Points on a hilly landscape, in no order, each with its height.
A ball rolls from a point to the lowest of its 6 nearest points, and stops where none of them is lower. Distance is the straight distance between rows; heights are no part of it.
Z_414 h=27.0: 19.2, 1.1, -10.4, -53.2, 2.5, -31.7, -21.7, 23.5
Z_41 h=39.7: 16.7, -21.2, -36.5, -29.9, 6.4, 12.8, -7.8, -2.9
Z_186 h=9.4: 4.9, 9.5, 35.6, -22.2, 13.5, -27.1, 20.6, -19.2
Z_748 h=3.0: 29.8, -18.8, -45.8, -32.2, -36.5, 34.0, -33.1, 24.7
Z_918 h=20.8: 6.5, -44.9, -45.8, -20.2, -12.6, 22.4, -20.9, 15.8
Z_769 h=19.3: -22.5, 8.1, 65.0, -25.2, 13.1, -28.9, 30.1, -6.7
Z_907 h=22.1: -31.5, 4.1, 44.0, -17.5, 21.5, -33.8, 22.7, -4.2
Z_690 h=21.4: -41.0, -21.3, -26.2, 83.0, -17.6, 41.7, -0.8, -13.9
Z_65 h=64.7: 24.0, -9.6, -29.7, 23.6, 16.3, 43.6, 5.7, -36.3
Z_600 h=36.0: 1.2, -9.2, -26.1, 59.0, 35.3, 6.9, 1.6, -21.8
Z_567 h=39.0: -1.6, -2.9, -16.0, 8.8, 34.2, -6.2, 12.2, -27.4
Z_384 h=35.0: 19.2, -20.6, -36.1, -5.7, -5.0, 43.9, -4.9, -21.4
Z_19 h=45.1: 2.2, 61.0, 17.1, 80.0, 17.4, -54.6, 25.9, 4.0
Z_197 h=8.3: 7.0, -25.9, -38.3, -28.7, -66.8, 51.8, -37.9, 13.8
Z_485 h=18.8: 10.5, 18.2, 22.0, -28.2, 19.0, -38.5, 14.0, -18.2
Z_678 h=43.0: -13.8, -51.0, -51.8, -23.3, 13.1, 10.6, -27.6, 35.6
Z_735 h=28.2: 12.7, -11.8, -13.9, -44.7, 7.1, -44.5, -36.3, 39.7
Z_553 h=7.0: 22.3, 4.7, -52.0, -16.1, -41.2, 42.4, -47.0, 45.2
Z_954 h=27.8: -11.8, -9.7, 23.2, -39.8, 10.8, -48.6, -10.8, 33.9
Z_482 h=38.6: -26.8, 51.1, 58.2, 56.7, -0.3, -36.6, 39.8, -11.1
Z_949 h=32.1: 10.3, 39.8, 26.2, -51.4, -31.0, -40.8, -11.4, 46.8
Z_110 h=33.8: 18.8, 13.6, 15.4, -22.7, 28.9, -10.9, 18.6, -29.4
Z_499 h=37.4: -31.4, 25.1, 63.7, 34.1, 15.7, -34.2, 42.8, -0.5
Z_201 h=42.3: 11.3, -37.2, -31.0, 4.3, 18.0, 28.8, -11.0, -10.4
Z_11 h=34.0: -28.9, -33.6, -22.5, 22.8, -21.3, 54.0, 3.1, -36.4
Z_144 h=30.0: -46.9, -57.2, -25.4, 38.0, -9.8, 46.9, -15.4, -17.6
Z_501 h=8.4: -15.8, 14.7, 52.5, -28.4, -9.4, -17.1, 37.8, -8.3
Z_289 h=28.5: -8.3, 18.1, 58.7, -53.0, -41.7, -19.9, 26.8, 16.9
Z_280 h=12.2: -14.4, -13.3, -34.6, 83.5, -7.5, 45.5, 0.1, -26.7
Z_746 h=25.4: -10.7, -25.9, -30.9, 63.2, 7.2, 41.4, -4.0, -31.4
Z_595 h=34.2: 13.0, -13.4, -30.2, -35.6, 18.3, -9.1, -14.5, -3.0
Z_388 h=18.0: 36.5, 7.6, -24.3, -31.6, -7.4, -5.0, -33.1, 35.9
Z_311 h=15.6: -1.5, -36.2, -26.0, -6.1, -39.1, 66.8, -5.0, -22.3
Z_808 h=26.3: -12.1, 26.7, 78.4, -2.5, -6.0, -15.8, 39.3, -20.9
Z_304 h=35.5: -31.6, -1.7, -13.2, 81.0, -35.4, 56.8, -2.2, -37.4
Z_623 h=19.8: 29.7, 31.8, -13.3, -34.9, -27.2, -15.4, -62.8, 56.1
Z_913 h=46.3: 18.1, 9.3, -5.6, 28.3, 29.5, 1.0, 9.7, -28.4
Z_752 h=32.2: -25.4, -51.4, -46.4, -13.4, -22.1, 42.3, -38.9, 27.0
Z_104 h=43.6: 1.8, -14.0, -17.3, -11.3, 49.2, -19.5, 2.8, 3.8
Z_776 h=37.6: 14.4, 55.4, 33.2, 36.1, 20.1, -24.8, 21.9, -32.6
Z_911 h=29.4: -9.4, 22.9, 36.6, -53.9, -29.6, -46.6, -6.7, 65.0
Z_749 h=24.0: -37.1, -2.4, 62.8, -42.1, -9.6, -35.0, 18.6, 33.1
Z_608 h=29.3: 16.4, 29.8, -3.6, 54.5, 43.2, -2.0, 8.7, -27.0
Z_960 h=53.2: 21.5, -10.0, -7.0, -9.2, 24.2, -15.9, 12.8, -20.2
Z_125 h=42.5: 32.7, 35.2, 0.4, 43.4, 30.5, 3.2, 20.3, -38.7
Z_132 h=14.3: 3.7, 17.5, -3.8, 53.4, 50.1, -23.0, 2.7, -19.0
Z_557 h=46.5: -11.2, 28.7, 69.0, -37.6, -72.1, 4.3, 2.1, 84.4
Z_747 h=35.4: 29.5, 9.1, 1.8, -33.2, 4.4, -15.2, 13.1, -11.9

Write out the way that a ball takes from each point below.
Z_65 => Z_746 Z_280
Z_384 => Z_311 Z_197 Z_748
Z_110 => Z_186 Z_501
Z_414 => Z_388 Z_748

For each start below, name the point where the ball stops.
Z_949 => Z_748
Z_911 => Z_501
Z_482 => Z_501

Call two points neighbours if one is among the 6 nearest of the other. Go from one point of each pair to the other, from neighbour to neighbour, staying as low as possible. Name the highest point that can't be avoided.
Z_501, Z_748 => Z_954
Z_748, Z_280 => Z_144
Z_280, Z_132 => Z_600
